Each row is a point on a tangle of strands that fork, close into loops and nearly touch. The rows are in no order.
Points whose rows are less than 7.07 apart are linked; no others are. Some points are linked to none.
z_480: [0.076 -0.404 0.370 0.091 -1.398 -1.908 -0.143 -3.615 -2.799 -2.931 -1.848 -2.601 1.560 -1.265 2.019 0.123 -0.584 -0.876 2.193 0.057 -0.609 -1.646 -1.372 0.029 1.066 3.085 1.162 -1.417 0.262 -1.875 2.301 -2.026]
z_992: [-0.272 -1.734 1.712 -2.700 0.223 1.954 0.601 2.778 1.536 0.038 3.935 0.148 -1.601 0.751 -3.874 0.941 2.821 -0.336 1.768 -1.861 -0.276 2.734 -2.287 -2.359 -1.653 -2.980 -1.493 3.540 -1.261 -0.297 0.186 1.528]
z_192: [0.729 -0.413 -1.280 -0.456 -0.107 -1.287 0.281 1.601 -0.095 -2.934 -0.620 1.611 -0.641 -2.039 1.033 -2.256 1.202 -2.783 3.952 -3.025 0.329 -1.553 -1.914 -2.265 3.294 0.044 -0.181 4.408 0.181 -3.275 2.661 -1.796]
z_441: [1.016 0.141 -0.679 0.290 1.975 0.956 0.246 -0.009 1.845 -0.654 1.540 2.227 -1.591 2.607 0.691 -0.463 4.030 -2.034 -1.869 1.560 2.232 2.881 -1.535 -0.377 -1.626 -2.197 -1.953 3.144 -3.962 -1.323 0.366 0.483]
z_374: [0.185 -2.678 2.232 -2.180 0.740 5.509 -1.548 1.993 1.005 1.278 -0.134 1.156 -1.618 1.292 -2.828 1.651 -0.979 3.606 -0.232 -1.210 -0.576 3.755 0.249 -0.819 -1.712 -2.294 -2.276 0.135 -1.121 2.693 -2.012 5.111]
z_721: [0.629 1.077 -2.720 -1.383 2.542 -2.166 1.137 1.969 -2.021 2.102 0.677 4.232 1.880 -1.994 -0.100 1.247 -1.802 -0.806 -1.172 0.771 -1.051 -0.059 0.338 -3.275 -0.801 -0.091 1.578 -0.655 0.812 0.445 -1.091 -3.661]
z_3: [0.139 1.243 -0.585 1.780 0.028 -1.445 1.241 1.820 -1.105 1.708 -3.123 0.706 -1.366 -1.789 0.781 0.188 -4.290 2.359 -2.923 1.472 -2.257 0.561 2.184 2.770 0.268 -1.087 -0.232 -1.964 2.083 1.890 -2.424 0.660]
z_134: [-0.461 3.304 -1.537 2.281 -0.576 -0.961 -2.354 -4.221 -3.718 -1.827 -0.819 2.296 1.208 -0.882 -0.999 -0.837 -0.629 -1.171 -0.393 2.308 -0.628 -0.423 2.778 -0.959 0.720 2.468 1.718 -3.147 -0.433 0.627 -0.927 -1.984]
z_693: [0.163 -0.453 0.420 -0.527 0.429 1.886 0.822 -0.091 0.900 -0.604 2.344 0.768 -1.355 2.299 -1.262 0.770 3.879 -2.265 0.385 -0.100 1.358 2.307 -2.654 -0.635 -1.971 -2.014 -2.469 4.162 -4.207 -2.048 0.727 0.278]
z_602: [0.422 0.728 -1.460 1.793 1.429 0.525 -0.314 -4.235 -2.585 -1.679 -1.131 0.084 -0.642 -0.960 0.178 -1.227 1.603 0.304 1.420 0.726 0.784 0.800 -0.935 1.720 0.958 2.036 -1.434 0.774 -2.722 -1.516 1.531 0.780]
z_643: [1.391 2.275 -0.992 0.282 2.957 -1.836 -0.692 -1.980 -2.462 -2.867 0.243 4.402 -0.754 -1.656 -0.670 -2.201 0.521 -1.372 1.418 0.391 -0.547 -1.301 2.619 -1.318 2.797 2.488 0.973 -0.091 1.116 -1.719 0.226 -0.944]
z_895: [1.671 0.680 -1.611 3.065 2.898 2.766 -1.646 -2.777 -3.400 -1.182 -3.549 2.366 -1.763 -1.291 1.799 -0.209 -1.428 0.876 0.165 0.216 -1.733 0.544 0.737 1.540 1.712 -0.022 -1.463 -0.041 -1.251 -0.970 -0.514 2.113]
z_928: [1.323 1.739 -1.619 3.287 1.299 0.294 -0.757 0.804 -1.313 0.952 -2.802 1.895 -1.245 -0.733 1.814 -0.665 -4.179 1.735 -2.418 1.988 -0.766 -0.106 2.855 1.735 0.586 -0.304 0.410 -1.131 1.459 2.087 -1.617 -0.920]
z_925: [1.068 -1.980 1.568 -1.471 1.250 1.500 0.699 -0.989 -0.198 0.848 1.378 0.025 0.978 2.332 2.065 2.075 -0.211 -0.024 1.313 0.893 -0.405 -1.129 0.106 -1.436 -0.099 1.698 0.554 0.736 -0.800 -0.057 1.081 0.073]
z_755: [-0.958 -2.407 0.577 -3.546 -0.569 -0.688 1.836 3.229 1.119 2.345 1.247 -2.878 2.436 0.383 0.048 2.310 -0.968 0.234 1.302 -1.027 -1.076 -1.756 -1.632 -3.305 -1.764 -2.048 1.123 -0.475 1.450 -0.100 -0.528 -0.982]
z_806: [-0.554 -1.384 0.147 -2.635 -0.595 -2.848 1.606 2.350 -0.431 1.582 0.386 -2.098 2.928 -0.921 0.791 1.690 -0.403 -1.356 1.303 -1.262 -0.546 -2.438 -2.931 -2.158 -0.600 -0.268 1.832 -0.826 1.636 -1.028 -0.032 -3.132]
z_521: [-2.634 -0.159 1.573 -1.316 -5.919 -1.770 -0.508 0.846 0.268 -0.474 1.017 -1.788 1.636 -2.178 -0.104 -0.172 -0.210 -3.913 3.472 -5.031 -0.627 -2.133 -1.587 -1.560 4.054 1.481 2.578 2.917 0.437 -1.562 0.603 -0.793]
z_206: [-1.742 0.420 -0.334 -0.953 -1.113 -4.531 0.140 0.081 -0.829 -0.668 -0.440 0.142 3.700 -1.877 0.713 -0.350 -0.880 -1.261 0.193 -1.476 0.052 -3.157 -1.411 -1.802 1.463 1.195 3.861 -2.589 4.110 -0.179 -0.659 -4.743]
z_331: [-1.323 2.508 -1.350 3.205 -2.335 -1.049 -2.565 -4.739 -3.338 -0.974 -2.474 -0.368 1.454 -1.431 0.757 -0.472 -2.294 0.323 -1.064 2.103 0.220 0.320 1.560 1.317 0.282 1.863 1.381 -4.347 0.563 0.495 -0.176 -1.931]
z_531: [0.960 1.174 -3.777 2.393 1.045 0.948 -1.138 -2.613 -2.742 -1.681 -2.985 -0.026 -0.883 -2.065 1.216 -0.770 -0.260 0.304 0.146 0.513 -1.380 1.157 -0.538 1.130 0.420 0.541 -1.190 -0.203 -1.800 -1.097 0.027 0.144]
z_556: [2.007 0.247 1.862 0.161 5.379 1.579 1.719 -1.991 -2.654 -0.700 1.309 4.238 -1.398 1.286 -0.743 0.896 2.174 -0.093 -0.696 0.637 -2.042 2.088 0.170 0.454 0.449 0.412 -2.091 0.772 -1.357 -1.425 -1.606 3.013]
z_149: [-0.718 1.316 -2.990 0.820 -1.053 -2.138 -0.708 1.482 1.329 0.303 -0.777 0.102 1.212 -2.015 0.309 -1.349 -1.168 0.421 -1.096 -0.310 0.708 -1.217 0.894 -0.407 1.062 -0.432 0.782 -1.811 1.356 1.316 -0.899 -1.372]
z_73: [0.671 2.672 0.395 1.455 1.769 -1.140 -0.573 -2.177 -1.987 -1.035 0.271 4.030 -0.437 -0.714 -0.925 -1.429 -0.192 -0.167 -0.767 2.285 -0.409 -1.185 3.354 0.198 1.692 2.872 0.763 -1.734 0.729 0.664 -1.004 -0.085]
z_575: [-1.646 -1.715 1.819 -1.802 -3.267 -0.476 1.596 2.941 2.937 0.558 -0.044 -5.759 0.811 1.253 -2.610 1.456 0.186 0.452 -0.209 -0.663 -0.327 -0.920 -2.244 1.099 -2.837 -3.002 -0.437 -0.693 0.762 0.098 -0.706 0.722]
z_193: [-2.456 -0.707 0.246 -0.306 -2.288 -1.673 0.568 -3.254 -0.075 0.187 2.988 -2.357 1.974 0.595 0.204 -0.575 1.656 -0.770 -0.214 -1.273 3.197 0.498 -0.226 1.138 -0.556 4.395 1.498 -0.390 0.057 -0.362 1.858 -1.911]
z_984: [0.345 -0.907 2.938 -0.351 0.211 3.513 -1.673 0.617 2.104 0.627 1.287 0.967 -0.925 3.933 0.315 -0.861 1.003 0.427 0.039 -0.231 1.463 -0.045 1.681 -0.524 1.483 -0.302 -0.143 1.398 -0.245 0.597 0.957 2.940]
z_80: [0.489 1.747 -3.920 -0.122 0.823 -1.442 0.911 1.282 0.056 0.813 -0.156 1.068 -0.107 -0.920 0.820 -0.663 0.860 -0.551 -2.553 0.725 1.420 1.165 -0.313 0.557 -2.333 -1.049 -0.155 0.137 -1.542 0.219 -0.864 -2.592]
z_239: [-1.023 0.105 -0.260 0.025 -1.430 -2.965 0.348 -1.197 -0.118 0.526 -1.237 -1.796 3.497 -0.881 1.449 -1.105 -1.489 0.152 -1.437 -0.648 0.235 -2.519 -0.320 0.431 0.125 1.041 2.394 -4.029 3.751 0.637 -0.501 -4.405]
z_296: [-1.170 0.403 -0.557 -0.855 -0.960 -0.765 0.396 2.232 2.569 1.147 1.503 -1.576 0.291 0.372 -1.700 -0.188 0.315 0.853 -2.357 0.503 1.360 1.145 -0.119 1.526 -1.942 -1.929 -0.180 -1.570 1.529 1.987 -0.967 -1.427]
z_256: [0.321 1.358 1.270 1.303 0.620 1.103 -1.295 -1.625 1.187 -0.168 0.500 2.298 -1.568 3.177 0.568 0.406 1.334 0.227 -2.484 3.424 1.890 0.941 2.173 2.221 -0.189 1.046 -0.403 -0.567 -0.782 0.710 0.594 1.089]
z_853: [0.731 1.375 0.201 1.991 -0.392 1.930 -2.654 -2.861 0.406 -0.256 0.752 1.772 -0.226 2.329 -0.190 -0.798 1.557 -0.238 0.328 1.464 2.138 0.547 2.454 1.075 1.524 0.984 0.444 -0.282 -1.319 0.205 1.979 1.315]
z_118: [0.239 1.346 -2.085 0.251 0.853 -2.466 1.634 2.441 1.748 1.609 -0.082 0.337 0.249 -0.487 0.159 -0.806 -0.401 0.967 -3.787 1.531 1.335 1.806 0.585 0.725 -2.413 -2.392 -0.135 -1.590 0.499 1.842 -1.538 -3.045]
z_72: [0.246 1.394 0.267 -0.480 0.865 -2.861 -0.165 -1.616 -2.622 -3.469 1.334 2.353 0.476 -2.255 -0.394 -1.538 1.123 -2.596 2.813 -0.706 0.021 -1.963 0.379 -1.764 2.772 3.430 1.875 1.251 0.473 -2.464 1.840 -2.060]
z_610: [-0.599 -0.887 2.632 -1.414 -2.236 0.054 0.759 0.380 1.938 0.119 2.779 -2.602 0.022 2.549 -0.809 0.946 1.847 -1.196 0.173 0.175 1.266 -0.113 -1.303 -0.177 -0.967 -0.286 0.252 1.511 -0.704 -0.731 1.557 -0.952]
z_81: [2.217 -2.153 1.437 -1.352 1.794 2.247 0.540 1.208 0.228 1.000 -0.352 -0.455 -0.414 2.575 2.064 1.212 -1.387 2.077 0.634 0.077 -1.872 -1.832 0.349 -1.958 0.289 -0.312 -0.497 0.171 -0.189 0.113 0.349 2.977]
z_79: [0.127 -2.341 3.561 -2.180 -0.468 1.302 1.182 1.626 2.125 1.080 0.445 -2.810 -1.499 1.352 -1.588 3.349 -1.310 2.610 -1.771 1.295 -0.581 1.556 -1.495 0.952 -4.537 -2.751 -1.075 -1.336 0.498 1.945 -1.493 2.612]
z_621: [2.084 1.432 -2.312 1.091 3.075 -0.777 -0.225 1.361 -0.137 -2.649 -0.547 3.316 -1.247 -0.633 0.233 -3.003 0.951 -1.121 -0.019 -0.252 0.719 -0.281 0.311 -1.424 2.573 -1.513 -1.116 2.323 -0.179 -1.478 0.435 0.493]
z_91: [1.618 -0.128 -1.694 -0.414 1.949 -1.062 0.737 -1.424 -1.916 -0.389 0.451 1.055 1.560 -0.502 2.868 0.590 -0.337 -1.534 -0.413 1.488 0.526 -0.114 -0.575 -1.158 -1.915 1.473 1.199 -0.313 -1.618 -0.760 1.053 -4.024]
z_855: [-2.284 -0.266 1.208 -0.408 -4.811 -0.589 -1.376 1.466 1.406 -0.452 -1.342 -3.306 0.726 -1.407 -0.200 0.087 -0.208 -1.907 3.111 -4.032 -1.379 -3.046 -0.496 -1.347 3.824 0.412 1.542 1.409 0.739 -0.221 0.175 1.657]
z_916: [0.696 0.020 -1.432 0.075 1.407 -0.563 -0.201 1.759 -0.106 0.847 -0.087 0.846 0.904 -1.108 0.781 0.008 -0.721 0.165 -0.033 0.121 -1.436 -1.443 0.915 -0.851 1.540 -0.886 0.561 0.275 0.490 0.629 -0.215 -0.141]
z_539: [-1.968 0.705 -2.332 1.836 -1.893 0.579 -1.456 -1.527 1.621 0.757 0.632 -0.806 0.095 -0.787 -0.858 -1.561 1.972 -0.172 1.015 -1.745 1.891 0.782 0.212 1.612 1.433 2.028 0.238 0.192 -0.741 -0.245 0.756 0.293]
z_394: [-0.195 -0.341 0.527 -0.884 -0.099 -0.569 0.084 1.958 -0.200 0.378 -0.603 0.122 2.020 -1.040 0.816 0.380 -2.161 0.266 1.160 -0.970 -2.335 -3.405 1.619 -2.360 2.362 0.908 1.856 -0.874 2.150 1.013 0.052 1.302]
z_220: [-1.020 1.595 -2.783 2.101 -1.999 -1.158 -2.448 -1.577 0.122 -0.989 -0.443 -0.259 0.138 -0.850 0.254 -2.164 0.781 -0.216 0.293 0.237 1.208 -0.779 1.089 0.743 1.390 0.551 1.212 -0.636 -0.348 0.272 0.562 -1.069]
z_257: [0.455 -0.229 0.914 -0.076 -1.799 -1.512 -0.738 -0.762 -0.864 -2.906 -1.910 -3.272 0.538 -1.567 1.523 -0.284 -0.736 -1.630 2.392 -0.375 -1.483 -2.695 -1.683 -0.443 2.148 0.931 1.013 0.372 1.050 -1.841 2.218 -1.400]
z_27: [-1.540 -1.391 1.439 -2.560 -3.541 -1.679 1.741 2.643 1.217 1.107 0.530 -5.324 2.213 0.180 -1.808 2.177 -0.326 -0.797 0.631 -1.770 -1.248 -1.321 -3.139 -1.269 -2.197 -3.450 1.032 0.418 0.002 -1.347 -1.107 -1.554]
z_954: [0.985 0.043 2.217 -0.720 3.057 2.644 0.486 -0.350 -1.276 1.112 1.537 2.416 -1.584 0.798 -1.366 1.548 0.759 0.984 0.257 -0.492 -1.940 1.596 0.717 -0.569 0.296 -1.243 -1.343 0.425 -0.793 0.160 -1.752 4.444]
z_231: [0.639 1.939 0.803 1.810 2.241 1.752 -1.683 -0.668 -1.343 1.146 -0.359 3.897 -1.046 0.480 -1.499 -0.869 -1.395 1.952 -0.939 0.647 -1.517 0.356 3.668 0.664 1.732 -0.930 -0.126 -0.953 0.390 1.251 -1.536 3.195]
z_314: [1.785 1.140 -0.990 3.124 1.642 2.358 -1.464 -0.984 -1.050 -0.797 -2.897 2.893 -2.972 0.673 1.454 -0.979 -0.769 1.418 -1.037 1.333 0.602 0.723 1.076 2.018 1.635 -1.608 -1.422 0.446 -0.863 -0.993 -0.192 2.684]
z_942: [1.513 -0.051 -0.214 0.588 1.340 -0.520 0.527 -3.167 -2.993 -0.559 -1.344 0.111 1.207 -1.374 1.672 0.111 -1.468 -0.639 0.025 1.013 -1.146 -1.237 0.119 -0.244 0.598 3.010 1.396 -2.208 0.625 -0.459 0.496 -2.573]
z_552: [-1.616 -0.816 -0.505 -1.867 -2.256 -4.317 1.228 -0.612 -0.770 -0.237 0.263 -2.625 3.036 -1.661 1.098 0.146 0.266 -1.885 1.770 -2.379 -0.222 -2.094 -3.105 -0.666 0.610 1.456 2.809 -0.453 1.813 -1.309 0.267 -4.213]
z_879: [1.073 -2.820 3.594 -2.826 1.812 1.092 1.649 2.391 1.680 0.245 2.541 -0.224 -1.672 0.253 -2.198 2.065 -0.173 2.099 -3.150 1.763 -0.285 2.983 -1.254 0.426 -4.057 -2.278 -1.958 -0.440 1.035 2.863 -0.918 0.749]
z_29: [-0.215 -0.080 -0.267 -1.943 0.659 -3.201 3.174 0.837 -0.102 -0.296 2.069 -1.348 -0.056 -0.164 -0.366 0.712 1.978 -1.890 0.026 1.154 -0.029 1.321 -3.529 0.034 -2.794 -0.576 -1.135 0.370 -1.095 -1.637 0.475 -2.223]
z_176: [1.005 -1.774 1.731 -1.213 2.873 3.604 -0.089 1.820 0.044 1.344 0.159 1.151 -2.408 1.275 -1.363 1.863 -0.817 3.167 -0.134 -0.254 -2.483 2.642 0.278 -0.962 -0.797 -3.162 -3.037 1.001 -0.666 0.841 -2.232 5.064]
z_471: [0.451 0.010 1.918 0.492 -0.416 1.166 -0.427 -0.427 0.163 -1.873 0.329 -0.044 -1.439 1.321 0.329 -1.591 1.299 -0.776 2.825 -1.403 -0.167 -1.859 0.116 -0.036 3.744 1.063 0.004 2.899 -0.066 -1.627 2.323 2.386]
z_337: [1.312 1.427 -1.778 1.873 2.113 0.518 -1.101 1.064 0.482 -1.993 -2.255 1.021 -2.042 0.495 0.333 -2.205 0.630 0.100 -0.125 0.579 0.668 0.040 -0.182 0.348 1.857 -2.659 -1.754 1.435 -1.269 -0.867 0.230 1.904]
z_673: [-0.671 -2.988 -0.108 -0.967 -1.031 0.989 1.025 4.759 4.240 0.884 -1.828 -3.858 -0.993 0.160 -1.620 -0.124 -1.931 2.998 0.035 -1.810 0.507 -0.539 0.326 0.348 -2.767 -2.174 -1.916 -0.016 1.396 2.114 -0.729 2.846]
z_518: [1.178 -2.451 0.395 -1.175 1.309 1.707 1.752 1.679 -0.166 1.898 -0.755 -1.832 0.458 -0.131 2.091 2.090 -3.262 2.145 -0.306 0.243 -2.613 -1.897 -0.507 -0.985 -0.473 -1.256 -0.402 -0.796 0.733 -0.110 -0.803 1.613]
z_964: [-0.658 1.179 0.263 1.835 -3.190 -1.897 -2.666 -5.239 -2.173 -0.792 -0.910 -2.325 2.831 0.142 1.446 0.827 -0.555 -1.128 -0.286 1.043 1.386 0.297 0.497 0.936 0.185 1.654 1.898 -3.614 -1.270 -0.416 1.380 -2.879]
z_117: [0.206 0.057 1.531 -0.541 0.892 1.590 -0.654 1.108 1.608 -0.542 2.271 0.889 -0.758 1.153 -1.404 -0.771 1.443 -0.161 2.313 -1.363 -0.212 -1.016 0.975 -0.875 3.137 -0.377 -0.141 1.693 0.545 -0.414 -0.086 2.115]
z_459: [1.601 1.536 -0.327 0.324 0.451 -2.307 0.336 0.736 -1.112 -3.079 -3.338 -1.318 0.066 -1.724 1.268 -1.122 -0.822 -0.708 0.802 0.969 -1.829 -2.457 -0.748 0.302 2.134 -0.561 0.450 -1.285 2.153 -1.418 0.660 -0.743]
z_682: [-0.684 -1.110 -2.144 1.628 -0.254 2.745 -0.103 1.368 1.415 1.770 -3.012 -1.817 -0.861 -0.586 -0.377 -0.286 -1.276 2.384 1.570 -1.802 -1.108 0.455 -1.056 0.861 -0.193 -1.224 -2.490 1.089 -0.926 -0.098 -0.394 4.178]
z_803: [-3.464 0.149 0.071 -0.794 -6.151 -1.919 -0.383 -1.421 -0.564 -0.767 2.282 -2.560 3.060 -2.333 0.386 -0.629 0.404 -3.541 1.975 -4.803 1.008 -0.948 -1.747 -0.832 2.020 3.202 2.196 2.260 -0.061 -1.846 1.135 -3.114]
z_36: [0.670 -0.901 1.414 -2.660 2.937 0.021 2.651 1.747 0.314 0.583 2.774 2.347 -2.058 -0.957 -1.351 1.772 0.584 0.971 -2.518 1.600 -0.811 4.025 -1.338 0.046 -3.477 -1.461 -2.228 0.706 -0.070 2.232 -1.820 -0.274]
z_82: [0.712 -1.327 1.696 -0.274 -1.669 0.504 0.069 -1.946 -0.203 -0.458 1.338 -1.637 0.382 2.253 1.617 0.663 0.811 -1.680 0.849 0.448 0.678 -1.116 -0.313 -0.945 0.581 1.460 0.512 1.648 -1.521 -1.182 2.750 -0.900]
z_944: [0.727 0.812 1.225 0.378 1.186 1.997 -2.297 1.857 1.036 1.605 0.977 3.487 -0.481 1.229 -1.615 0.485 -1.186 1.543 -1.274 0.613 -0.059 1.145 3.514 -1.601 0.873 -2.603 -0.068 -0.239 0.151 2.084 -1.583 3.172]
z_56: [0.101 -0.332 0.252 -3.019 2.436 -1.157 3.642 1.195 0.049 1.560 2.897 1.192 0.101 -0.807 -0.550 1.498 1.608 -0.614 -0.592 1.676 -0.241 1.857 -1.857 -0.451 -3.580 0.508 -0.850 -0.297 -0.163 0.701 -0.320 -2.235]
z_215: [0.643 0.348 -2.920 -0.625 3.054 -1.114 1.164 -0.029 -1.551 1.693 1.487 4.348 1.420 -1.585 1.944 0.010 -0.272 -0.401 -0.794 0.759 0.595 -0.099 0.408 -1.701 -1.402 2.542 0.854 -0.276 -0.226 0.528 -0.249 -3.793]
z_49: [-1.428 -0.099 0.299 0.183 -2.236 0.994 -0.621 0.443 1.614 2.406 0.019 -2.191 -0.634 0.839 -1.958 1.081 0.208 1.675 -2.194 1.726 1.236 2.370 -0.106 3.016 -3.575 -2.020 0.037 -1.591 -0.464 2.270 -1.504 1.318]
z_515: [-0.511 -2.605 2.113 -1.127 -0.690 2.145 1.233 3.140 3.495 0.622 -0.269 -2.553 -1.898 2.068 -2.121 0.145 -0.294 2.673 -0.590 0.284 0.154 1.147 -0.468 1.497 -3.751 -1.856 -2.484 -0.082 1.175 2.579 -0.165 2.860]
z_122: [-1.944 -0.494 -1.203 0.660 -1.211 2.090 -0.299 -0.536 1.934 0.985 0.718 -2.491 -0.584 0.972 -1.213 -1.143 2.339 0.813 1.674 -2.041 1.182 0.916 -0.392 1.861 -0.625 1.258 -1.382 1.879 -0.804 0.087 1.320 1.900]
z_978: [2.147 1.108 1.266 0.850 4.357 1.325 0.117 -3.588 -3.050 -0.997 0.689 4.085 -0.802 1.815 0.348 -0.335 2.582 -1.063 -0.151 1.510 0.011 1.548 1.486 0.254 1.509 1.692 -1.292 0.800 -2.377 -1.822 0.052 1.337]
z_483: [0.025 0.131 -1.536 0.945 -0.622 0.125 -0.561 -0.694 -0.851 1.754 -3.346 -1.245 1.105 -1.269 1.743 0.586 -3.633 2.368 -0.174 -0.564 -1.824 -1.838 0.545 0.582 0.262 0.415 0.850 -2.742 1.760 1.543 -0.849 0.547]
z_795: [-0.812 0.538 -1.300 1.662 -1.365 -1.026 -0.048 1.527 0.008 1.290 -3.790 -2.174 0.360 -1.963 -0.004 0.965 -2.834 2.187 -0.876 1.085 -1.756 -0.726 0.447 2.520 0.292 -1.684 -0.732 -2.858 1.325 1.289 -1.842 1.346]
z_144: [-0.951 -0.271 -0.442 -0.176 -2.903 -0.290 -2.582 1.560 0.688 -0.281 -1.384 -2.016 1.611 -1.070 1.148 -0.517 -1.388 -0.765 2.455 -2.599 -1.623 -2.926 1.198 -2.200 3.521 -0.037 1.804 -0.675 1.671 0.137 0.264 0.757]
z_617: [-0.266 -1.101 -0.442 0.602 -1.916 0.245 0.186 2.524 2.017 1.127 -2.675 -3.508 0.061 0.469 -0.371 0.740 -2.548 2.656 -0.452 0.548 -0.359 -0.898 0.044 1.284 -1.192 -2.654 -0.059 -1.487 1.401 0.872 -1.253 1.843]
z_932: [-2.311 -2.729 1.822 -2.153 -2.438 0.652 1.182 0.325 2.648 1.617 2.809 -3.907 1.430 0.256 -1.410 0.579 0.406 0.621 -0.405 -1.716 1.972 0.115 -0.855 -0.388 -3.146 0.824 1.377 -1.248 1.497 1.393 -0.466 -1.056]
z_244: [-0.252 -0.832 0.284 -0.589 -0.541 0.505 1.750 2.318 2.616 -0.724 1.882 -1.476 -1.344 1.054 -2.215 0.198 2.764 -0.785 0.543 -0.582 0.467 1.546 -2.823 -0.407 -2.042 -2.941 -2.682 3.260 -1.954 -1.325 0.227 1.001]
z_341: [0.550 1.448 1.358 2.172 -0.298 -0.052 -0.701 -1.980 0.488 0.127 -1.652 -0.230 -1.183 2.537 0.879 0.095 0.124 0.817 -2.294 4.043 1.606 1.295 1.024 3.523 -1.826 -0.330 -0.671 -1.811 -0.656 1.337 0.280 0.699]
z_612: [-0.185 1.379 -1.008 -1.806 -0.620 -2.290 -0.929 -0.241 -1.888 -3.601 -0.058 2.648 -0.190 -3.253 0.255 -2.479 1.187 -3.859 4.156 -2.996 0.750 -1.136 -0.300 -2.295 3.488 2.800 1.627 3.412 1.075 -3.692 2.813 -4.186]
z_920: [1.618 1.040 -2.334 0.617 0.778 -0.633 -1.592 0.739 0.680 -2.947 -0.559 2.264 -1.076 -1.511 0.803 -2.910 1.263 -2.250 2.173 -1.798 0.978 -0.910 0.334 -1.936 3.879 0.646 -0.326 2.871 -0.047 -1.978 1.680 -1.347]
z_667: [1.000 -0.949 1.504 -0.294 0.673 2.943 -2.040 1.601 2.140 1.716 0.783 1.675 -0.387 2.764 0.448 0.475 -0.697 1.349 -2.030 1.368 1.911 0.686 2.822 -0.660 -0.770 -1.394 -0.246 -0.138 0.670 2.221 -0.260 2.217]
z_976: [-0.848 -1.811 0.190 -1.706 -0.822 -1.977 3.750 1.354 0.714 -0.032 0.794 -3.735 0.607 0.031 -1.314 1.000 1.863 -0.681 1.539 -1.378 -1.256 -0.833 -4.830 -0.045 -2.768 -0.100 -1.597 1.615 -0.098 -1.981 1.124 -1.704]
z_43: [1.150 1.035 -0.729 2.139 2.200 1.177 -0.234 -4.505 -2.677 -2.239 -1.812 2.667 -1.484 1.018 1.436 -0.668 2.111 -1.406 -0.854 1.864 1.555 2.039 0.479 1.087 0.678 1.723 -1.509 0.486 -3.716 -1.846 0.847 0.104]
z_822: [0.280 1.588 0.392 3.157 0.433 1.045 -0.760 0.053 -1.089 3.065 -1.588 3.322 -1.800 1.147 0.993 0.811 -3.133 1.779 -4.382 2.914 -0.315 1.777 3.352 2.312 -1.753 0.332 0.238 -1.889 0.201 2.984 -1.861 -0.577]
z_979: [0.421 -0.111 -2.065 -0.250 1.564 0.532 1.327 0.235 1.443 0.253 1.154 1.556 -0.606 0.683 1.315 0.589 1.983 -0.723 -2.334 0.991 2.309 1.609 -0.356 0.566 -2.631 -1.489 -1.318 1.287 -2.382 0.188 -0.649 -1.404]
z_235: [-0.503 2.263 1.393 1.076 1.134 1.222 -0.811 -2.443 -2.093 0.862 1.089 3.345 -0.407 -0.223 -2.351 -0.854 0.051 1.137 0.854 0.438 -1.757 -0.313 3.219 0.821 1.888 1.766 1.295 -1.496 0.704 0.866 -1.558 3.001]
z_24: [-1.383 -2.193 1.361 -1.247 -1.157 1.730 0.532 0.215 2.914 0.711 3.179 -2.131 -0.450 2.034 -1.504 0.262 1.640 0.325 -0.146 -0.799 2.018 1.417 -0.535 0.858 -2.620 1.192 -0.418 0.959 -0.233 0.789 0.913 0.317]
z_689: [-2.497 0.002 -0.417 0.817 -4.289 -2.510 -0.692 -3.131 0.309 -0.819 1.084 -2.830 1.794 -1.712 0.196 -1.482 1.983 -2.053 1.201 -3.060 2.620 -0.077 -1.033 0.579 1.631 4.057 1.592 0.546 -0.118 -1.010 1.759 -2.148]
z_957: [-0.054 0.348 0.631 1.838 0.226 1.477 -0.690 -0.220 0.263 2.234 -1.340 0.281 -1.538 1.386 0.363 1.087 -2.099 1.672 -2.714 2.237 0.575 2.004 1.785 4.031 -2.487 -0.757 -0.263 -1.828 -0.097 2.137 -1.189 1.138]

A tip is a point with one link. Name the tips that can be reached along the links from each point below, in the order of the rows.
z_612 | z_374, z_471, z_964
z_3 | z_992, z_853, z_483, z_976
z_206 | z_575, z_239
z_220 | z_193, z_518, z_932
z_257 | z_721, z_459

A fork is a point with three links, a tip a point with one. Leave the first point through the second and follow the links. Name the first fork or tip that comes.
z_192, z_920 | z_374
z_976, z_29 | z_795
z_176, z_954 | z_73
z_144, z_394 | z_24
z_539, z_220 | z_193
z_49, z_296 | z_992
z_693, z_441 | z_957
z_73, z_235 | z_471

A piece is two or more points that can be reached from each other along the links. Count, over all rows, the pieces, the separate loops (a circle has one, a figure eight two, a Y none), the forks (points with three links) and the tips (points with one).
pieces | 5
loops | 0
forks | 4
tips | 14
